Each row is a point on a landscape with many valleys, with its height.
A ball rolls from a point to the lowest of its 2 nearest points, and stops where none of them is lower. Distance is the straight distance between rows; heights are no part of it.
Q873: [138 154 164 112 114  99 160 109 104 145 176  95 156 152 128 145 130 104
 102 118 127 140 162 107 102  99 137 162  88 163  75 110]  (h 304)
Q302: [113 127 142 121 108 124 115 118 129 157 113 109 102 128 160 145 132 118
 129 126 147 165 124  82  76 169 134  79 113 131 124 172]  (h 636)
Q282: [166 132  68 154 137 136 139  97 153 116 141  85 110 117 151 124  97 106
 130 164  91 103 121 163 109 111 133 120  95 116 120 108]  (h 466)
Q887: [145 119 147  94 113  88 191  94 108 138 153 161 149 101 145 168 140 106
  98 137 145 106 172 114 143 149 117 111  86 131 123 141]  (h 360)
Q422: [128 122  43 138  87 168 116 164 190 121 115 118  98  87 195 118 135 150
 147 106 154  99 127 160 149 149 176 133 116 121  95 138]  (h 792)
Q954: [150 120  62 167 112 102 102  99 140 109 158 158 155 100 192 118 193 139
 141  98 128 151 124 122 166 107 191 131  59 214  97  96]  (h 615)
Q799: [120 138 148 145 221 148 156 135 134 161  81 124 116 140  37  66  86 118
 137 123 111 127 112 112  95 117  59 135 154  96 180 131]  (h 357)
Q123: [154 124 138 113 150 113 146 130 166 152 145 167 173 144  44 109  85 126
 173 146  82 107 114 165 125 129 108 136 154 148 168 100]  (h 574)
Q110: [103 140 171 125 181 112 131  97  88 118 119 130 105 138 176 115  89 118
  97 109 143 135 173  54 125 111 110 163 105  95 179 128]  (h 305)
Q215: [112 167 139 138 203 110  78 126 121 142 121 141 113 104  96 125  66 141
 118 112 114  86 160 139  79 115 143 147 129 133 130 140]  (h 440)
Q947: [171 101 118  63 102 170 164 148 118  78 182 159 147 150 173 139 103 112
  73 205 116 150 106 126 122 107 101 189 136  83  92  87]  (h 659)
Q12: [172  78 119  89 111 161 157 126 103  92 170 157 132 140 173 147 148  74
 101 156 112 143  94  96 148  92  97 177 104  71 116  77]  (h 671)
Q165: [133 113 104 132 140 108  70 136 153  99 126 134 130 120 171 160  75 190
 130 172 113  85 127 175 118 185 151 118 172 117 136 142]  (h 594)
Q730: [141 171 114 150 152 158 118 150 119 113 108 156 139 130  56 129 161 111
 107 143 110 175 138 130  66 110 135  77 167 168  77 209]  (h 328)
Q534: [ 77  94 180  99 107 104  53  94  79 109 137 166 133 163 156 136 154 132
 133 121 145 169  69  80 163 104 141 147 132 146 208  85]  (h 799)
Q386: [136 156 114 144 131 125 154 168 167 127 149  77  88 137 102  92  66 154
 147 107 102 107 165 139 124 140 132 163 140 169  80 139]  (h 825)
Q573: [134  96 109 108 130  99 110 105 185 127 109 186 137 103 168 126  95 134
 123 157 133  83 143 155 181 163 191 137 107 129 165 119]  (h 878)
Q723: [187  92  63 153 138 139 194  87 166 104 146 122  99 137 166 117 105 119
 146 183  87 126  99 147 127 120 101  99  85 124 171 123]  (h 442)
Q609: [109  64 196  84 169 131  98 146  65 122 148 122 119 137 106 142 144 117
 160 100 109 132  78  96 176 125  99 207 125  97 129  83]  (h 323)
Q210: [ 98 177 122 184 145 146 113 117  92 141  58  72 115 115 139 126 149 137
 116  93 171  89 160 142 126  99 110 107 146  63 133 144]  (h 794)
Q263: [127 134 158 141 172 115 138 137  95 121 106 108 178 137  93  99 138 137
 130  93 133 141 180 128 161 122 146 156 178 116 100 124]  (h 334)
Q444: [144 103 184  89 114 101 151 100  77 111 150 171 201 143 142 134 160  97
 114 135 118 144 133 103 166  77 129 182 116 104 141  50]  (h 523)
Q150: [157 137 110  91 142 140 135 142 117  85 186  99 103 154  93 154  89 146
 141 180  96 136  99 170 110 105 103 153 147 171 123 126]  (h 464)
Q204: [145  95  83 125  85 132 156 122 194 147 141 153 105 113 173 124 114  88
 164 117 131  99  92 109 176  95 162 151  77 130 141  73]  (h 625)
Q610: [ 92 179 119 163 144 141  66 150 134 144  91 125  98  81 145 145 130 154
 111  86 159  99 153 139  49 142 160  89 129 112  98 187]  (h 486)
Q425: [144 125  82 132 105 116  86 119 165  96 179 161 171  97 220 111 142 147
 104 132 136 133 154 131 151 133 197 167  93 201  71 100]  (h 592)
Q281: [101  98 168  79  81 104  68 148 141 134 109 172 174 132 172 149 146 111
 122 134 160 120 109 129 175 155 186 151 170  83 118  80]  (h 742)
Q477: [ 83 143 122 145 160 140 100 166 122 147  80 103  58  73  86 140 142 180
 158  83 158  78 121 172 147 185 119  83 144 108 148 168]  (h 685)
Q857: [ 80 146 138 130 178 107  97 145  87 145 114 104 117  89  76 147 147 166
 144  84 146  97 136 144 160 117 164 139 127 165 115 119]  (h 365)
Q262: [129 147 130 171 127 118 159  96  99 137 133 148 182 134 100 116 144 144
 124 118 111 153 174 114  74 100 122  72 133 148 128 189]  (h 758)
Q214: [140 109  93 152 113 153 104 151 170 121 135 100 123  99 151 110 106 149
 181 102 102 143 115 111  59 126 131 124 103  95  88 115]  (h 388)
Q154: [100 140 120 144 152 122 122 162 167 145  94 122  89  90  94 134 121 176
 145 129 141  57 142 181 185 208 139  98 157 141 145 181]  (h 698)
Q251: [140 129  88 114 145 150 115 168 133  97 134 158 101  93 106 157  90 162
 125 147 101 101 115 141 156 143 113 136 158 103 142 122]  (h 484)
Q462: [130 151 138 146 137  97 162 117 172 133 119  90  99 128 170  96  64 146
 140  94 130 109 189 127 127 140 153 174 103 141 114 133]  (h 833)
Q87: [179  72 123  69 101 149 200 101 175  98 172 179 152 141 173 113  81  92
  95 251 117 138  85 148 156 115 121 181 118 128 142  80]  (h 631)
Q840: [127 177  95 141 128 129  86 132 146  85  94 149 119 125 183 108  94 120
  57 154 126  83 172 174 131 114 170 172 183 127  89 141]  (h 548)
Q767: [128  88 135 110 121 109 137 123 141 125  81 168 127 120 192 102 146 113
 122 110 163 136 169 116 217 168 165 146 149 137 149 123]  (h 902)
Q856: [110 107 137 151 155 132  87 106 173 173  93 110 122 139 123 107  93 122
 176 135 119 130  77 121  79 128 119 114 133  88 176 104]  (h 312)
Q967: [127 138 109 162 105 110 182 108 209 141 106 127 125 109 201 102 108 153
 157  88 140 110 168 134 151 149 167 144  97 100 142 127]  (h 840)
Q324: [118 149 166 139 187 144 185 131 110 133 126 119 126 152  26  80  85 138
 158 135  98 135 111 127 101 106  76 131 137 176 188 144]  (h 377)
Q777: [173 103 112  92  93 135 180 121 146 121 171 113 107 148 107 133 101 113
 177 187  88 121  55 149 115 132  60 124 115 143 193  97]  (h 443)
Q381: [ 99 160 132 135 180 124  75 151 165 161  99 136 119  70 104 152 100 149
 130  98 153  69 163 163  77 159 162 132 130  99 107 156]  (h 465)
Q163: [121 145 110 173 109  84 121 100 125  94 151 153 123 117 218 142 121 163
 119 100 139 143 177 107 145 134 155 126 111 179 140 137]  (h 460)
Q571: [148 102  98 123 112 136 147 156 182 151 128 123 174 111 136 123 152 133
 163 130 109  83 139 163 156 184 144 121 145  91  88 153]  (h 690)
Q729: [126 136 115 135 171 145  68 149  86 106 101 162 103 107 118 155 123 132
 114 115 117 109 110 127 150 117 130 133 144  98 151 105]  (h 455)
Q245: [158 140  71 124 107 136 188 150 192 148 135 100  99 117 106 118 116 132
 108 185 105  93 117 185 138 194 111  80 120 147 105 178]  (h 381)
Q157: [159  76  78  89  57 133 168 136 154  81 177 177 122 137 152 169 112 143
 119 186 126 121  75 134 172 157  96 115 126 124 157 119]  (h 572)
Q183: [152  69  98 105 111 146 151 156 164 115 136 159 158 128 105 133 152 134
 164 147 103 106  98 155 192 184 104 125 170  90 124 103]  (h 702)
Q695: [126 126 145 117 123 150  95 165 110 135 136 106 110 141 116 133 163 111
 141  80 137 174  99  76 114 113 127 148 117 135  87 105]  (h 461)
Q396: [142 180  80 152 137 161 144 188 179 117 102 101  64 121  88  93  79 152
 115 112  93  99 133 163 115 146 103 140 168 144  75 164]  (h 817)
Q207: [100 152 143 116 148 127  47 156  78 142 152 103 129 107 104 164 162 141
  96  88 147 109 129 139 123 110 156 156  88 157  86  91]  (h 316)
Q102: [148 100 125 106 162 146 173 114 102  86 145 122  94 136  83 129 126 122
 161 139  72 146  88 132 158  93  99 144 117 131 169 118]  (h 384)
Q15: [135 182  93 168 137 103 101 111 145  88 137 132 116 127 151 122  83 159
  92 139  93  77 166 169 107 101 160 147 165 156 111 136]  (h 524)
Q790: [125 103 173 114 114 104 127 101  97 105 114 149 162 154 166  91 168  99
 136 116 122 174 103 102 209  88 141 189 118 142 128  55]  (h 506)
Q220: [107 130 149 111 107 115  89 151 154 173  91 143 167 142 117 123 151 112
 125 122 171 132 135 147 138 137 167 137 181  95 103 120]  (h 730)
Q617: [199 110 103 131 146 139 203 101 132 109 145 115 116 161 111 120  79 101
 124 214  84 114  98 165 105 137  60 120 107 104 180 116]  (h 422)
Q867: [137 143 160 112 171 119 120 149 153 116  90 138 134 171 115  85  86  97
 104 157 115 157 138 122 133 129 120 175 182  85 113 130]  (h 686)
Q726: [121  71 141 145 120 123 134 105 116 154 114 125 162 131 128 122 205 102
 186  91 121 156 113  98 149 116 144 106 101 154 125 119]  (h 735)
Q773: [129 152 157 103 121 134 128 169 109 103 139 158 135 173 121 118  82 129
  80 154 125 154 136 103 121 120  90 181 183  84 131 115]  (h 678)
Q756: [ 85 173 144 180 144 122 100 117  89 132 107 128 168 143  90 134 126 163
 119 108 140 144 159 101  65  73 118 103 171 137 135 149]  (h 765)
Q56: [ 91 120 199 122 174 125  93 118  49 115 135 109 153 150 113 105 152 119
 119 101 142 173 101  76 151  88 107 178 121 148 152  78]  (h 217)
Q503: [134 109 119 101 150 124  99 138 154 133 140 130 119 126 107 124 129 121
 170 110 107 140  99 123 163 127 171 168 106 167 113 116]  (h 679)
Q670: [ 75 120 162 117 142 123 103 126 135 145  79 121  90 109 146 138  96 161
 137  88 174 102 159 122 166 169 152 129 144 100 183 153]  (h 637)
Q237: [149 127  76 152 143 102 113 106 149  83 144 180 141 134 146 133  79 165
 119 180  94 107 132 162 120 156 117 102 166 114 181 138]  (h 576)
Q544: [166  98 102 133 103 113 193  83 169 124 172 156 136 104 142 129 127 111
 167 149 109 128 115 128 158  91 152 124  81 163 131  85]  (h 603)
Q370: [109 115 188 114 181 150  84 142  46 140 117 111 146 123  83 144 198  93
 103 126 148 158 101 100 113  96  93 127 129  94 101 129]  (h 438)
Q252: [113 147  90 169 138 134  89 135 157 133  83 142 140 115 145 108 128 125
 152  72 152 116 158 140 111 125 166 122 146  88 132 132]  (h 511)
Q614: [155 121 131  90  74 116 155 110 102  93 177 163 198 158 138 154 164 106
 115 162 115 155 112 115 133  81 117 145 134 125 131  77]  (h 535)
Q472: [137 135  65 121 117 125  82 148 134  97 169 142  96 102 130 161 104 155
 169 137 114 101  99 132 125 119 144 110 112 142 146 106]  (h 516)
Q224: [157 139 104 129 104 150 137 133 132 134 153 129 122 127 114 130  90 121
 166 110 102 146 116 106  86  96  98 120  99 104 128 100]  (h 366)
Q945: [106 176 151 168 148 129  85 181 141 148 105 101  54  95  74 156  90 172
 121 124 142  91 122 171  32 151 117 110 141 128  76 169]  (h 529)
Q538: [145 165 114 117 105 110 149 122 132 112 119 145 124 134 143 117  66 133
 108 132 128  87 158 150 171 125 135 176 137 107 148  91]  (h 859)
Q213: [164  73  80  93  73 145 173 130 117  91 189 161 137 124 182 182 153 108
 102 178 138 133  70 118 160 111 120 134  94 132 115  96]  (h 595)
Q276: [134 121  91 124 135 152 131 138 101  72 159  93  67 136  87 159 136 158
 160 150 104 151  82 149 154 124 125 140 134 185 151 124]  (h 427)
Q439: [ 90 132 141 119 109 126 146 122 122 176 106  93 112 116  99 148 152 137
 126 115 149  77 142 148 137 149 108  63 130 109 144 146]  (h 606)
Q971: [126 100 179 122 166 108  98 103  70 130 160  57 102 139 164 119 106 144
 156 108 101 139 102 115 134 117 100 188  87 127 153  53]  (h 228)
Q557: [139 151 102 145  97 106 111 129 141 130 136  90 136 151 100 130 131 147
 146 149 130 101 109 175 154 112 153 133 178 162 109 102]  (h 439)
Q196: [161  70 138  42  66 150 188 135 155  71 185 195 165 136 161 130  85 130
  87 216 122 151  90 132 174 154 115 176 155 117 110  95]  (h 646)
Q801: [166 117 114 113 130 104 174 114 181 140 170 143 160 120 104 102  86 112
 193 127  90 108 129 145 123 124 135 143 108 153 134  88]  (h 588)
Q506: [123 112 159  99  97 136 124 134 107 114 160 129 133 179 137 119 162 111
 129 104 132 200  96  81 168  96 133 184 128 168 117  94]  (h 485)
Q524: [159 167 132 109 160 177 150 139 100  93 128 142 128 130  66 154 171  85
  94 172 102 176 103 134  66  95 109 105 119 133  99 191]  (h 351)
Q608: [149 135 148 153 151  95  83  77  85  93 156 102 138 159 230 121 105 145
  71 150 118 174 145  91  98 151 102 148  88 133 143 133]  (h 184)
Q924: [119  99 105 119 120  97 110 126 177 120  72 198 132  96 177 101 140 149
 152 105 161 103 164 147 206 182 189 119 131 122 174 157]  (h 890)
Q905: [125 114 148 140 135 113 116 125 129 136 104 134 133 122 178 134 157 112
 105 109 175 149 178 103 131 168 159 115 119 132 109 179]  (h 648)
Q871: [175 135  92 129 122 147 191 137 159 136 132  90  89 162  94 106  95 118
 125 168  81 110 117 165 116 164  59 101 130 134 151 143]  (h 405)
Q858: [125 134  81 134  70 130  87 147 162 135 141  87 111  97 202 125 174 151
 143 100 154 133 130 140 117 165 180 113  86 161  68 130]  (h 778)
Q676: [ 75 133 161 138 145 128  95 158 121 151  61 128 154  97 151 112 158 155
 133  68 206 118 187 141 141 162 141 128 163 101 159 172]  (h 656)
Q725: [124 144 127 103 137  97 110 121 138  85 184 164 147 143  94 136 115 157
 154 134 108 171 126 128 129 113 168 151 140 224 135 123]  (h 654)
Q407: [154 132  93 100  93 145 137 122 113 124 161 133 133 101 160 178 158  80
  64 154 143  99 147 131 138 105 151 127  96 101  80 122]  (h 433)
Q747: [125 161 107 142  99 128 108 143 102 145 139  66 128 144  95 171 149 131
 130 154 135 129  99 158 102 107 114 109 152 127  98 106]  (h 415)
Q623: [134 104 134 131 146 116 109 112 108 111 137  92 112 161 144 126 100 133
 185 134  97 145  67 120 131  86 116 169 124 122 192  62]  (h 272)
Q307: [120 151 104 167 140 104  65 103 170 128  90 174 167 133 171  97 102 123
 106 121 120 123 173 138  94 109 189 144 151 102 134 145]  (h 530)
Q744: [127 145 134 124 128 142 142 143 149 135 117 132  74 133 100 134  78 134
 113 133 122 125 132 115 106 172 103 107 148 111 158 168]  (h 602)
Q351: [118 105 172 100 129 138  84 178 119 148 110 141 146 147  83 163 176 117
 116 144 155 131  93 137 156 133 130 133 184 104 101 112]  (h 720)
Q766: [147 119 102 158 163 118 113  84 134  98 106 143 146 142 118 119 110 151
 149 164  87 152 119 143 108 132 121  76 154 134 175 151]  (h 561)
Q412: [129 115  81 119 141 156  92 136 101 115 117 133  91  87 162 157 137 105
 116 108 118  85 109 114 166 112 145 147  86  81 128  91]  (h 420)
Q657: [148 155 101 175 131 149 147 168 156 133  96 160 128 154  86  96 120 150
  98 134  89 138 145 141  91 161  67  89 191 106 127 189]  (h 564)
Q934: [156 155 145 151 137 111 221  94 109 114 152 116 138 152 109  93 102 121
 125 131  99 150 178 112 122 104  94 148 112 154 129 158]  (h 414)
Q292: [ 79 109 150 135 155 121  51  92  99 127 113 164 151 165  93 133 156 113
 130 121 139 170  81 100 134  77 153 133 144 158 194  99]  (h 786)
Q919: [108 173 130 142 129 133  78 187 128 142 102 147  65  96 104 170 120 166
  92 121 166 118 125 132  70 164 127  87 169 134  75 204]  (h 509)
Q447: [ 95 178 166 141 173 164 105 155  56 132 107 105  77 108  91 119 108 130
 119  80 141 157 132  73  61  79 101 132 108 122 115 137]  (h 472)
Q521: [ 89 102 218  72 164 143 123 121  55 167 129 109 125 132  78 160 166  91
 111 125 168 147 107  85 105 103  81 111 102  98 150 139]  (h 421)
Q426: [121 146 158 122 134 125 115 142 135 142 106  83 120 163 150 110 120 102
  85 154 149 154 162 115 102 137 130 168 147  97  86 143]  (h 693)
Q268: [133  99 107  88  88 126 110 140 159 107 171 151 105 134 155 165  79 156
 142 154 132 121  91 124 140 155 142 138 112 127 167  93]  (h 547)
Q780: [126 114 105 123  79 148 160 130 154 161  96 145 104 138 150 125 139  94
 115 107 156 127 124 115 158 136 116 115 127  65 157 118]  (h 567)
Q390: [122 129 186 136 141  79 113  64 114 145 145  94 149 139 220 132 100 135
  83 138 145 140 164 103  95 151 130 152  61 111 146  93]  (h 219)
Q31: [118  60 190 107 153 129 112 118  78 104 159  84 111 157 180 108 154 102
 144 110  99 162  74  97 196 116 115 214  88 128 143  74]  (h 276)
Q997: [152 168 121 181 119 137 147 131 137 127 124 115 124 144 106 110 117 129
 106 155  79 136 148 143  33 126  77  91 163 131  85 202]  (h 554)
Q825: [124 156 134 182 148 139 132 168 126 149  72 138 140 120 104 108 123 163
 115  83 121 133 165 109  87 140  78  90 178  66 116 175]  (h 573)
Q473: [157 126 115 103 106 141 159 101 101 137 153 106 102 129 140 163 124  70
 107 155 128  98 114 118 104  91 113 137  73  98 125  93]  (h 459)
Q179: [ 92 104 180 117 163 131 108 106  48 125 151 128 103 127 149 142 129 126
 103  88 142 151 134  63 161 111 100 151  90 123 176 124]  (h 266)
Q499: [133 124 130 117  96 156 127 180 106 145 144  98 112 149  71 164 169 116
 145 108 136 158  85 118 114  97  87 122 153 114  85 115]  (h 441)
Q724: [137 154 101 132 109  98 132  90 137  94 173 156 152 132 148 132 166 134
 132 133 123 172 138 120 149 100 169 134  82 225 111 117]  (h 633)
Q356: [156 156  83 147  72 135 189 129 216 152 119 152 125 118 162  87 103 124
 130 100 142 106 167 126 166 122 147 153 111 135 103 127]  (h 846)
Q241: [160  65 115  77  63 129 157  98 159 102 199 158 159 141 175 149 135 110
 115 227 129 142  56 157 142 113 131 145 108 151 129  78]  (h 614)
Q786: [ 94 159 162 163 161 129 165 144 119 175  86 167 171 139  61  96 120 140
 113 102 127 136 188  92  98 129  78  90 181 113 141 194]  (h 582)
Q666: [108 110 179  80 109 115 101 148 108 106 140 119 148 180 135 139 152 131
  97 154 144 172 108 147 151 144 128 161 180 134 102 102]  (h 709)
Q349: [154 142 120 121  87 114 186 118 122 110 139 182 191 171  92 102 128 117
 120 156 109 140 136 130 136  89  96 126 169 118 147  96]  (h 549)
Q855: [168 146 168 123 156 134 209 122 127 117 140 125 157 180  57  81  87 119
 144 157  77 152 159 136 126 136  69 147 152 147 157 141]  (h 397)
Q417: [128 161 101 181 148  96  99  99  96  87 138 138 132 132 156 120 116 184
 116 124 108 131 175 135 123 109 151 118 158 184 136 161]  (h 494)
Q687: [132 156 114 120 122  86 140  92 160 121 139 166 142 109 126 130  82 138
 138 127 123  57 159 155 157 123 161 143 103 149 169 113]  (h 867)
Q347: [147 156 107 162 107 108 188  97 140 117 133 134 115 144 165 111 120 137
 109 107 135 149 189 107 135 111 120 116 118 153 136 161]  (h 432)
Q697: [122 163 143 108 127 132 107 118  66 129 167 105 119 121 135 151 153 105
  65  78 135 137 143  91 110  90 133 159  50 154  90  99]  (h 277)
Q863: [136 138 139 120 116 139 103 170  88 107 155  94 172 162 145 122 168 145
  95 125 126 199 139 113 111 139 116 169 140 140  34 117]  (h 223)
Q675: [109 145 165 139 188 171 100 156  37 110 114  97 119 100  68 145 157 121
 125 102 130 167  87 100  77  71  67 117 121  94  92 113]  (h 454)
Q231: [117 117 145 149 203 140  89 120 138 141  81 130 119 157  81  88 108 109
 143 144 113 164  91 109 103 119 118 127 157  88 172 129]  (h 336)
Q956: [120  93 147  81  58 111 102 154 161 120 147 178 183 131 181 146 125 131
 118 162 161 151 136 129 148 186 165 136 148 123 101 104]  (h 754)
Q481: [155 120 130  90 135 160 159 117 113 111 170 135 147 139 102 153 195  65
 113 155 113 165 111 112  99  84 128 120  84 130  79 154]  (h 372)
Q79: [143 136 131 157  94 103  96 106 112 102 143 109 150 173 217 134 125 128
  77 163 126 174 155 109  91 139 123 131 145 122 105 127]  (h 146)
Q397: [143 146  70 167 134 126 110 107 151 120 111 109 142 116 165 119 145 113
 124 134 130 120 148 164 124 105 164 117 114 133  98 122]  (h 489)
Q134: [117 169 129 146 139 108 121 136  94 103 128 101 156 153  68 125 149 147
 106 135 138 121 137 188 179  95 151 135 194 173 108 117]  (h 399)
Q460: [148  61 127 137  89 101 152  87 147 126  89 169 162 119 207 130 187  93
 138 126 161 123 133 128 209 128 174 111 121 126 165 105]  (h 910)
Q894: [ 95 167 151 146 131 125 154 122  91 159 104 122 160 127  66 135 132 128
 107 110 149  85 170 132 125 112  92  83 157 102 153 160]  (h 596)
Q106: [ 97 141 131 155 120 125 141 130 169 183  50 140 164 114 127  87 158 138
 128 103 168  87 195 166 147 168 129 103 163  79 164 172]  (h 670)
Q866: [156 148 108 149 145 140 179 120 128 136 146 146 138 101  60 107  99 134
 180 112  81 130 127 107  65 120  93  90 110 131 143 146]  (h 340)
Q138: [ 95 176 130 157 179 130  91 135 118 148 120 115 100  95  44 132  96 143
 160  92 124  79 127 139 101  88 154 124 112 157 130 121]  (h 409)
Q634: [152 128 123 130 109 135 115 177 106  88 168 129 173 144 106 154 174 159
 112 149 117 169 136 144 116 129 123 135 188 177  48 145]  (h 256)
Q177: [138 121 127 145 152 108  79 104 125 115 103 152 177 141 160 113 124 129
 116 153 114 156 145 123 114 124 151 133 167 121 155 128]  (h 545)
Q581: [148 133  98 137  71 146  88 134 108 100 166  95 145 158 187 133 173 143
  99 133 126 204 118  99  79 137 119 121 106 152  79 120]  (h 188)
Q532: [ 69 129 149 154 131 137  67 127  85 170  83  83 121 106 142 160 183 148
 136  81 187  99 133 119 120 136 124  91 139  74 151 124]  (h 785)
Q569: [ 70 147 152 143 149 146 114  99  79 151 109 110  90 126 107 115  99 129
 139  94 159 153 122  71 104  81 117 105  83 156 171 129]  (h 497)
Q145: [106 123 119 152 121 132 141  86 110 146 108 106  68 105 155 117 140 111
 152  92 154 135 131  94 133 116 147  81  64 162 164 137]  (h 522)
Q489: [159 142  74 139 120 156 126 171 138  96 131 162 150 113 103 132 158 132
 105 148 106 136 150 152  98 132 149 107 187 171  40 192]  (h 295)
Q970: [136 113 188 111 148  93 133  74 121 173 138  85 113 132 156 130  82 111
 136 136 140 138 142  90  85 144 119 136  66 120 172 128]  (h 252)
Q976: [133 121 156 105 111 144 116 141 114 108 115  91 116 188 173 118 167  90
  84 155 153 190 114 112 146 128 115 158 157  95 100 123]  (h 701)
Q43: [125 117 171 132 149 107 184  94  82 134 129 124 122  97 178 135 115 128
 110  97 153 126 188  83 134 136 111 119  61  99 143 152]  (h 335)
Q800: [107 146 137 148 173 142 163 142 111 157 125 149 144  85   9 105 107 147
 166  91  99  99 116 109  93 109  78  57 115 133 170 146]  (h 317)
Q540: [ 98 164 115 169 106 128 131 103 136 183 117 127 147 103  94 131 154 140
 135 130 136 108 130 145  53 147 124  19 131 117 135 185]  (h 627)
Q644: [145 144 116 112  65 125 193 146 180 121 128 143 150 129 164  99  74 126
 111 121 139  93 157 147 159 122 131 189 135  99  86  75]  (h 852)
Q484: [120  96 154 107 161 122 134 147  97 118 110 143 160 134  73 103 155 140
 164  83 113 128 132 125 209 122 133 148 173 130 127 106]  (h 303)
Q817: [116 126 146 146 162 136 133 113 111 148  91 151 161 152  95 122 185 107
 120 126 141 175 130 107 106 100 131  88 156 133 131 172]  (h 751)
Q408: [ 73 110 121 139 151 140  91 170 133 150  67 118  56  97 115 118 156 149
 159  70 174  99 117 118 199 169 138 111 148 118 183 145]  (h 663)
Q10: [106 105 115 130 136 143 118 155 134 122 102 126 115  56 175 134 160 148
 158  78 158 125 171 133 127 179 171 102  99 106 105 177]  (h 662)
Q669: [ 91 158 151 139 149 123  73 107 102 136 134 121 139 153  71 144 143 160
 123 145 135 151  99 121  92  76 132 108 156 151 154 121]  (h 775)
Q359: [122 175 164 164 132 139 138 161 136 145 121 111  83 119  67 130 100 153
 104 139 103 111 137 162  30 161  87  72 157 156  95 216]  (h 544)
Q682: [116 140 101 163 116 136 182 103 150 153  88  75  79 112 128  99 119 111
 150  93 138 111 132 125 140 131 112  88  97 116 171 144]  (h 541)
Q442: [124 165  54 158 109 155 112 192 185 111 112 123  79 117 135 110 104 152
 119 109 139 116 140 144 129 119 161 154 163 148  79 125]  (h 806)
Q338: [ 70 157 148 137 117 136 147 106 119 203  86  98 106  89  86 127 136 121
 131 103 165  87 125 133  82 165 119  31 104 115 145 193]  (h 617)
Q95: [140 123 101 143  95 127 180 146 205 174  86 129 152 125 127  86 152 146
 143 116 143  89 168 176 166 204 138  89 144 103 119 153]  (h 681)
Q759: [173 140 106  90  86 145 159 165 154  97 151 157 138 159 137 130  68 113
  85 174 120 136 110 133 131 121  90 157 160  85 122  97]  (h 669)
Q239: [106  86 161 114 143 127 126 106 105 136  99 150 167 165  92 108 219  60
 151 123 135 175  91 100 154  91 142 123 147 136 150 129]  (h 744)
Q53: [134  71 103 124  87 129 129 129 182 135 104 171 173 141 133  95 171 112
 165 139 126 141  94 138 195 146 158 120 175 129 129 101]  (h 714)
Q361: [135 104 170 122 152 129 136  91 155 167  99  94  92 170 141 104  94  75
 135 161 129 150 101  99  95 144 101 124 106  79 178 129]  (h 283)
Q490: [151  95  90 118 146 127 148 103 113  81 134 142 124 131 115 126 129 120
 146 164  79 100  91 161 202 113 109 136 136 106 179  79]  (h 352)
Q35: [134  75 103  98 111 163 138 140 167 135 160 149 104 116 142 115 142  73
 157 112 119 121  61 112 186  96 178 179  84 172  87  95]  (h 653)
Q619: [134 117  95 130 136 126 110 151 169 142  87 121 106  62 139 129 165 150
 165 116 147  82 153 189 154 199 176  83 126 138 121 187]  (h 680)
Q445: [134 108  93 153 135 119 121  96 133 104 105 113 132 152 152 107 110 124
 166 128  95 110 103 143 184  83 143 147 143 112 170  61]  (h 314)
Q184: [136 141 155  89 110 124 166 135 139 111 162 189 191 175  37 111 126 129
 166 151  91 138 106 138 119  96  92 147 159 156 183  95]  (h 560)
Q203: [145 133 147 121 116  99 149 115 116 124 174  83 123 148 127 161  90 143
 143 153 121 121 131 155  95 142  98 127 127 161 136 127]  (h 488)
Q951: [133 121 112 111 132 155 164 147 164 163 117  94  70 103  88 115 126 107
 148 145 114  78 110 178 159 199 124  79  97 135 128 170]  (h 353)
Q466: [ 70 166 131 162 119 134  78 104  91 150 111 102 156 115 147 136 147 164
 125  78 168 120 151 104  77  94 135  86 110 117 144 115]  (h 776)
Q876: [127 138 123 142  94 149 182 130 137 166  92  96 108 114 168 115 146 101
 147  81 148 121 151 113 139 134 127 112  79  73 112 133]  (h 553)
Q562: [120 103 122 108  66 124  77 149 155 132 145 131 139 119 219 148 172 142
 112 115 170 154 136 120 148 184 175 143 119 151  76 111]  (h 767)
Q860: [139 129 131 113 144 110 123 130 136  88 153 138 124 125 144 114  99 136
 127 135 113 138 148 131 164 143 162 178 132 190 114 125]  (h 672)
Q18: [160 113 120  94 100 121 162 110 131 129 185 106 109 129 101 164 116 129
 193 158 103 123  80 132  97 127 111 111  79 168 143 118]  (h 467)
Q775: [135  59 112 130  99 122 159 124 163 130 150 124 159 149 136 107 186 129
 195 128 109 175  93 124 162 141 135 109 146 151 107 128]  (h 726)
Q151: [122 191 133 155  86 106 130 105 132 165 143  89 120 106 138 153 118 126
 116 111 147  76 162 155  46 124 150 107  87 147  97 153]  (h 364)
Q500: [ 75  93 200 122 174 121 111 117  78 113 106 107 161 159  86  98 132 140
 165 102 135 148 107 108 199 100 116 168 178 142 167  79]  (h 260)
Q572: [135  80 145  81 148 152 101 139  85 141 151 137  92 105 127 166 121  96
 147 108 104  92  77 106 145 105 123 169  89  85 153  77]  (h 374)
Q354: [142 119 118 134  99 114  93 123 147 139 169 112 120 115 186 168 126 153
 122 143 136 147 128 122  63 182 129  94  87 139  95 157]  (h 624)
Q115: [132  93 196  98 127 138 155 103  86 168 126 106 127 128 117 148 186  72
 120 123 151 162 117  85 106 126 111  94  93  95 119 160]  (h 404)
Q234: [109 164 177 158 156 104 115 147 115 142  91  95 143 159  66 121 144 150
 112 132 160 124 158 162 138 117 112 134 203 149 100 152]  (h 363)
Q48: [140  85 157  95 120 117 164 104  95 126 155 152 136 117 157 170 171  99
 107 127 123 175 136  76 130 145 115 111  77 132 127 146]  (h 383)
Q912: [163 101 109  76 121 166 164 131  96 113 167 145 120 109 149 169 188  62
  51 159 133 141 118 105 162 117 143 128  70 139  76 159]  (h 403)
Q957: [123 165 152 148  93  88 135  86  85 138 180  73 149 133 166 153 129 159
  96 114 131 121 173 124  73 127 129 120  86 173 114 130]  (h 333)
Q570: [145 135  69 141 121 135  75 137 167  93 128 171 151 102 206 121 107 131
  73 142 134 102 159 149 125 130 205 161 131 156  66 140]  (h 570)
Q772: [102 134 143 124 168 147 165 145 130 172  87  88  66  82  43 116 124 102
 159 112 118  82  92 152 134 154 107  71  89 125 138 157]  (h 320)
Q219: [125 119 104 104  92 133 169 135 175 164 128 161  80 141 110 139  94 113
 123 122 135 102 103 115 154 150 109 107 108 111 188 123]  (h 584)
Q910: [ 95 122 162 106 164 148 160 146  75 166 120 137 124  68  17 136 149 127
 155 100 128  85  98 133 129 116 100  75 116 138 135 153]  (h 286)
Q469: [128 176 123 162  86 129 117 128 147 172 130  82 154 136 120 147 149 135
 133 120 151 109 142 161  64 109 119  99 149  99  68 126]  (h 390)
Q716: [ 74 147 159 146 187 134 103 145 136 156  70 117  69 111 105 118  79 156
 112 104 152 107 150 119 103 157 116 109 140 116 157 182]  (h 618)
Q650: [124 102 132 112 114 110  77 134 146 122 144 110 126 115 202 178 117 160
 125 148 138 108 139 143 116 208 152 127 127  88 114 136]  (h 610)

Where does a ball stop that starts at each point below?
Q302 | Q910
Q540 | Q697
Q716 | Q56
Q967 | Q947
Q417 | Q79
Q12 | Q971
Q338 | Q697
Q196 | Q971

Call two points neighbours if one is among the 2 nearest of the other. Go from one point of each pair to the other, from neighbour to neighbour, staying as low as possible. Name the highest point that can't be avoided.
Q79 / Q670 | Q503
Q971 / Q910 | Q203
Q56 / Q697 | Q557
